Each row is a point on a tangle of strands that fork and nearly touch. The rows are in no order.
Two points are linked if the straight distance between their rows is under 58.8. Some points are linked to none.
(627): [ 33   6   5 -10 -41 -20  -6  -2  -7  -8  36  41 -11  36  27 -18 -42  17
 -14   8 -16   8   6 -37  -6]
(30): [-16  24 -13  -8 -22 -24  -1 -38 -23  38  -7   2  -8 -21  -2  43  -6 -30
 -18  17  17  16 -20 -12  53]
(214): [ 10   0 -13 -35  24 -14  14  -4 -28   1  13  20 -26  -6   2   8 -20 -11
  44 -10  -9 -23  35   3 -56]
(74): [ -7  25 -18 -22 -39 -45  -5 -11 -15  12  34  34 -21  28  25   7 -24 -16
 -17  12 -14   1   2 -31  21]
(479): [-29  16   0 -24  -7   1 -12 -26 -19  32  -6 -12  -7  -3  -4  44  18 -36
 -37  10  17   6 -33 -12  25]
(93): [-11  -8  21  35  15  42 -23  28  24 -50   6   1  40  17  -2 -10  15  39
 -24  -3  11   1  -9  29 -19]
(596): [-21  -6  14  27  -7  24  -6  10   9  14  -7 -29  22   9  -2  -4  27 -19
 -43  11   1   4 -23   1  35]
(218): [  6 -15 -21 -19  36 -16  16 -33   7  34 -30  -5 -16 -32 -21  21   6 -19
  40 -15  10   9  21   9   5]
(422): [-34  10  10 -10 -13  12 -14  -8 -22  25  -4 -20   1   7   6  27  25 -33
 -43  15  13   5 -35 -13  17]
(127): [-27 -17  -6   1  44  -3  -2   8  50  -2 -42 -34  10 -15 -27  11  41  17
  14  -8  18   5 -12  35  -1]
(678): [ 13   8 -11 -16 -19 -29  18  -6  11  11  10  27 -25  27  13  15  -4 -23
 -32  23 -20  10  13 -23  42]
(923): [  7   0 -28 -17   3 -40  24 -41 -15  33 -16  16 -16 -27 -12   9 -23 -30
  25  10 -18  22  25  -5  38]
(863): [-11   0 -13 -33  14 -14   7 -10 -27  13   2  -9 -11 -15   4   6 -11 -19
  39 -20  11 -31   2   0 -45]
(461): [ 13 -13  -3  18  13 -11  21 -36  31  32 -48 -23  -7 -43 -37   7  10  11
  30   6   3  30   7  13  43]
(903): [ 29 -10  26  23 -19  38 -26  19  12 -21  27  16  19  37   8 -16  -7  28
 -38  11   4   7  -6 -17   4]
(221): [ 27  -8   3  17 -32 -13  26  10  -1   2   5   7   8   8  10 -53 -13  -5
  -7  15 -26   3  12 -10  37]
(54): [ 13   9  -3  18 -19 -10  14  -8   7  19  -9  -7  -4   0  -5  -3  11 -26
 -22  26  -4  12  -8  -9  58]
(312): [  1  -2  -2  -9   6   5   3   2  10  13 -13  -3 -23  19  -5  16  26 -15
 -19  12  -2   7  -1   4  28]
(608): [  2   2  11  23 -18  10   1   5   7  19  -6 -20   8  10   1  -6  21 -22
 -44  23  -2   9 -15  -7  50]
(832): [ 12   0  23  23  -6  19  -1  21 -24 -33  20 -10  26 -20   0 -35 -26  18
  27 -17  -2 -20   7   4 -55]
(514): [-22  22 -24 -14 -41 -53   2 -23 -42  23  16  15  -6  -6   7  -3 -26 -23
   5   5 -10   7  -9 -20  41]
(658): [ 14   8   5  -2 -23   8  -3   8 -11   6  19  12 -11  29  20  -8  -5  -4
 -20   9  -2  -3  -4 -17  -2]
(724): [  1 -17 -11  -7  31  -6   8 -22  19  26 -41 -23  -8 -34 -22  18  18  -3
  36 -10  13   5   1  12  15]
(689): [ 14  -7  12  16   7  17  12  30  -2 -46   9  -9  18 -22  -9 -32 -17  25
  30 -17   1 -19  15  20 -39]
(520): [-20  23 -28 -43  -6 -44  -7 -25 -37  21  33  33 -31  12  17  20 -18 -15
  18  -9 -13 -10  22 -12 -33]
(764): [ -3  -2 -22 -25  15 -20  15 -36 -22  35 -21  -3  -7 -33 -12  12 -13 -24
  42 -11   7   3   7   2   7]
(605): [ -9  22 -24 -38 -14 -41  -8 -19 -21  14  36  51 -35  27  21  22 -27 -10
   2  -4 -22  -4  25 -25 -24]
(664): [ 21   1 -17 -33  15 -13  13  -8 -28  -6  25  38 -28  -1   2   1 -35  -2
  36  -4 -24  -8  42  -5 -56]
(753): [ -1  11 -22  -8  -9 -27  16 -42 -14  35 -18   2  -8 -31  -7  19 -17 -23
  16   7   5  24   1  -7  45]
(653): [ -3  -2  -5 -41  25 -15  13  -5 -29   0  11  -1 -14 -20  -6   7 -18 -16
  54 -17   6 -33  22   4 -66]
(440): [  7  -3 -33 -28   4 -37  21 -18 -12  17   6  37 -26   5   3  -1 -21 -26
  20   3 -36   4  38 -11   3]
(931): [  4  -8  21  37 -23  37 -19  17   2  -4  27   0  26  24  13 -24   7  13
 -39   7   1  -7 -10 -10   1]
(902): [ -6   4  19  23  -8  34 -17  23 -12 -17  18 -11  21   5  15  -7   0   9
  -6 -14  13 -25 -16  -5 -44]
(835): [ 18  -2  -9   2 -26 -19  23   3 -14   5   7  12  -6   6   6 -40 -20 -16
   5  15 -30   5  14 -10  28]
(26): [  0   2  -6  -6  15   0   8 -17  10  28 -26 -11 -18  -8 -15  22  22 -20
  -5   6   7  12   0   3  33]
(9): [-13  23  -3   8 -25 -10   0 -34 -16  32 -18 -12   8 -25  -1  32  -1 -23
 -27  21  19  19 -31 -13  59]
(33): [ 22  -3  -1 -16  21   6  17  18  -4 -20   5  10 -20  -4  -8  -9 -12  14
  34 -12 -11 -16  30  14 -38]
(704): [ 29  -9   1  22 -23   0  17  13  21   1   3  -1  -1  17   7 -32   5   0
 -20  17 -19   7   9  -4  44]
(747): [  5  10  27  23  -7  31 -27  16 -23 -32  30  -7  17 -10  11  -2 -13  21
  12 -18  14 -26 -15  -9 -69]
(703): [ 10   1 -24 -35   9 -27  17 -14 -24   5  20  45 -32  10   5  -4 -36 -10
  28   1 -35   0  43  -9 -36]
(717): [  4 -13  11  -7  26  27  -5  24  38 -26  -7   1 -11  33 -14   0  26  29
 -25   5   0  17  12  30   4]
(754): [  2   8  -3  -6 -13   8   0   4  -4  10   3   4 -13  26   8   3  13 -11
 -22   9   2  -4  -4 -11   8]
(535): [ -1  -3  17  42   8  34  -8  32  15 -58  14 -10  49 -21  -1 -21  -6  34
  15 -22   9 -21  -2  19 -42]
(558): [-15 -15  13  24  18   8  11  31   6 -37  -8 -32  37 -44  -4 -33  -4  14
  39 -25   2 -30  -6  23 -38]
(146): [ -9   4 -23 -31  12 -15   7 -20 -26  24  -9  -3 -15 -16   0  11  -2 -27
  36 -13  11 -19   0  -1 -20]
(390): [-23  26 -14 -23 -43 -54  -9 -16 -36  19  33  24 -14  15  23  -6 -26 -10
   3   4 -15   0   1 -22  10]
(363): [  7  17 -16 -30 -20 -41  -3 -17  -7   3  36  57 -35  33  28   6 -39  -1
  -3   5 -31   6  21 -30  -9]
(826): [ -2 -16  -3  -4  36  -2   7  -3  41  13 -36 -15 -20   3 -34  17  41   9
  -3   7  -4  18  11  31  27]
(255): [  2   2 -32 -30   5 -41  22 -28 -25  24  -3  26 -19 -15  -7   0 -21 -33
  30   2 -28   9  33  -6  12]
(945): [  5  -7   3  14   1  18   4  21   0  -2  -4 -17   1   1   4 -19  12   5
   3  -7   0 -10  -3  11  -2]
(175): [ 12   8   7 -14  11  28 -17  16  -5 -20  11  10 -21  25   2  25   5  18
  -8  -6  13  -8   2   0 -39]
(427): [ 21  13  -2  -8 -35 -10  -5   3  -8   1  29  32 -15  37  26  -2 -21   5
 -19  15  -9   0   1 -33   3]
(716): [-14  14 -23 -15 -19 -34   7 -33 -36  26  -4   6  -6 -23   0   3 -21 -28
  19   3   0   8  -5 -13  31]
(324): [-20  18 -30 -35  -8 -36  -6 -28 -36  30  15  23 -24   2  12  29  -6 -27
  14  -7  -1  -6  11 -10  -6]
(512): [-11  11   1  19 -16   4   2 -28  -8  30 -23 -25  13 -33  -1  15   4 -23
 -13  12  19  17 -31 -11  48]
(574): [-12  -4   8   9  34  15   1  35  41 -55  -8 -14  20 -13  -7   0  18  35
  17 -19  22 -13  -2  40 -41]
(737): [ 16 -11  14  -8  18  34 -12  23  24 -27   0  11 -15  37  -4  13  13  32
 -24   3  -1  11   8  11  -7]
(507): [ 19 -12  30  23   0  45 -34  21  15 -38  19  11  20  36  -1  -6   3  40
 -37   6  10  12  -4  -1   1]
(550): [-15  14 -13 -24  -1 -14  -4 -33 -13  33  -6   4 -16  -3  -6  44  11 -36
 -19  15  12  13 -11  -8  38]
(156): [ 26 -12  24   1   9  39 -26  22  17 -39   7  19   3  39  -7   7   2  44
 -30   5   5  14  -1   1  -4]
(630): [-24 -13  -1  -6  48   5   2  21  46 -30 -21 -21  14  -8 -20  10  34  30
  14 -14  23  -5  -5  44 -25]
(796): [ -4   8  26  19 -13  12  -6  16 -31 -20  28 -17  24 -22  12 -19 -23   5
  23 -17   2 -33  -9  -6 -76]
(714): [-28 -14  19  27  20  35 -14  30  40 -44  -3 -10  44  16  -3 -10  28  36
 -29  -4   8   9 -12  38 -12]
(872): [ 28  -7  13  14   7  20   2  30   3 -48  11   5   9  -9  -9 -29 -16  40
  23 -15  -3  -8  21  18 -27]
(148): [-16   3  -3  16  -9   8  -3 -17  -4  27 -27 -34  15 -30   2   6  13 -23
  -4  -3  17   4 -36  -9  25]
(751): [ 30   5  12   4 -24   5  -5   7 -19 -16  22  21  -5  17  15 -24 -28  21
   7   0  -5  -5   8 -19 -24]
(105): [-29 -17  20  16  21  27  -9  24  35 -24 -13 -20  24  21  -8  -8  40  23
 -31   2   3  17 -10  34   6]
(734): [-33   6  16   1 -21  23 -20   2 -25  18   8 -21  16  13  19  10  20 -22
 -43   8  10  -8 -36 -12  -8]
(897): [ 14  -2  -5   1 -11  -1  18   9 -12   1   0  -1  -9   3   4 -27  -3  -6
  10  -2 -11  -7   6  -1   5]
(79): [ 43   4  23  20 -14  24 -25  15 -17 -37  24  22   7  10   0 -20 -26  38
   6 -12   2  -5   7 -19 -30]
(765): [-21 -16   2  17  24   7   5  24  19 -18 -23 -37  25 -31  -1 -15  12   5
  29 -23  13 -23 -14  21 -26]
(602): [  5  14 -19 -15 -28 -44  17 -11  -7  14  17  32 -19  18  19   6 -15 -24
 -18  15 -24   1  12 -27  44]
(300): [ 41   2  12  -6 -28  -4  -6   1 -15 -19  31  35 -11  25  17 -26 -38  24
   4   9 -19   7  13 -27 -23]
(503): [ -4  -2  -3  -7  22   2   5 -36  20  36 -38 -20 -15 -21 -28  44  24 -13
  -4  13  13  24  -8   7  37]
(446): [-13  -7  -3  13   7  10  -2  -4   7  19 -32 -37   8 -24  -5   6  18 -12
   4  -7  16  -2 -26   2  14]
(192): [-33 -20  -2  11  48 -15  -4   3  53  -9 -49 -39  27 -35 -21   6  39  23
  27 -14  21   3 -22  31  -6]
(216): [-13  -6   7  13  26  16   0  33  22 -35 -11 -24  22 -13  -6  -5  15  13
  17 -21  20 -21  -8  27 -37]
(89): [-34 -14  19  26   9  33 -12  16  23  -6 -15 -35  30  11  -8  -1  36   0
 -40   3   3   8 -23  18  17]
(194): [ -8 -15  -2   9  24  -3   5  -9  21  12 -43 -40  10 -40 -12  -2  14   2
  29 -19  14  -1 -21  13   6]
(971): [ 27   6  -9 -25 -23 -35   5  -9  -4  -7  31  56 -21  30  23 -19 -54  12
   2   8 -34  13  24 -37 -10]
(387): [ 15  11   0   3 -16 -23  16  -8   8  19  -7   6 -16   8   2  10   8 -23
 -37  32 -10  15   0 -15  63]
(645): [ 35  -8  15  20  -1  24 -12  27   7 -44  11  15   6   9  -3 -20 -11  39
   1  -9   3  -3  11   4 -18]
(730): [-33  -6  27  18  -8  44 -25  12  -6   3  11 -23  26  21  10   0  20 -10
 -49   1   3  -9 -28  -3 -10]
(224): [  1  -1  10  18  -8  23  -3  23 -11 -10  12 -10  14   8  11 -18   4   6
   2  -7   7 -19  -8   1 -22]
(800): [-14  -5  22  25 -14  43 -19  20   2  -2  14  -8  23  27  11 -10  18   1
 -43   5   5  -3 -15  -6  -3]
(112): [ -1  -7  13  42   4  35 -15  35  21 -39   7 -11  42  -3   4 -24   8  29
  -5 -13   5 -13  -4  23 -23]
(309): [ 13   0  -9   7  17  -8  15 -45  28  46 -42  -8 -15 -38 -30  39   6  -7
  17  11   9  35  10   7  41]
(431): [-21 -20  -1  14  37 -13   0   6  40  -1 -48 -43  25 -49 -17  -8  22  13
  39 -21  20  -5 -19  22  -6]
(932): [  4 -13  -1  -8  28   6   5  13  37  -5 -22  -8 -18  15 -21   1  36  16
  -2  -1  -3   8  12  31  12]

Follow the links from the first point to the second, and from the first to the third. Name the last point that the two ways share.
(605); (26); (832) => (627)
(216); (218); (479) => (194)
(520); (461); (747) => (627)

A fork is a point with three links, a tip a point with one. Leave the first point through the second and follow the links. Name the first fork or tip that comes.
(596); (89) => (535)
(224); (945) => (704)
(26); (312) => (627)
(627); (427) => (461)
(550); (479) => (826)
(558); (765) => (194)
(431); (192) => (558)
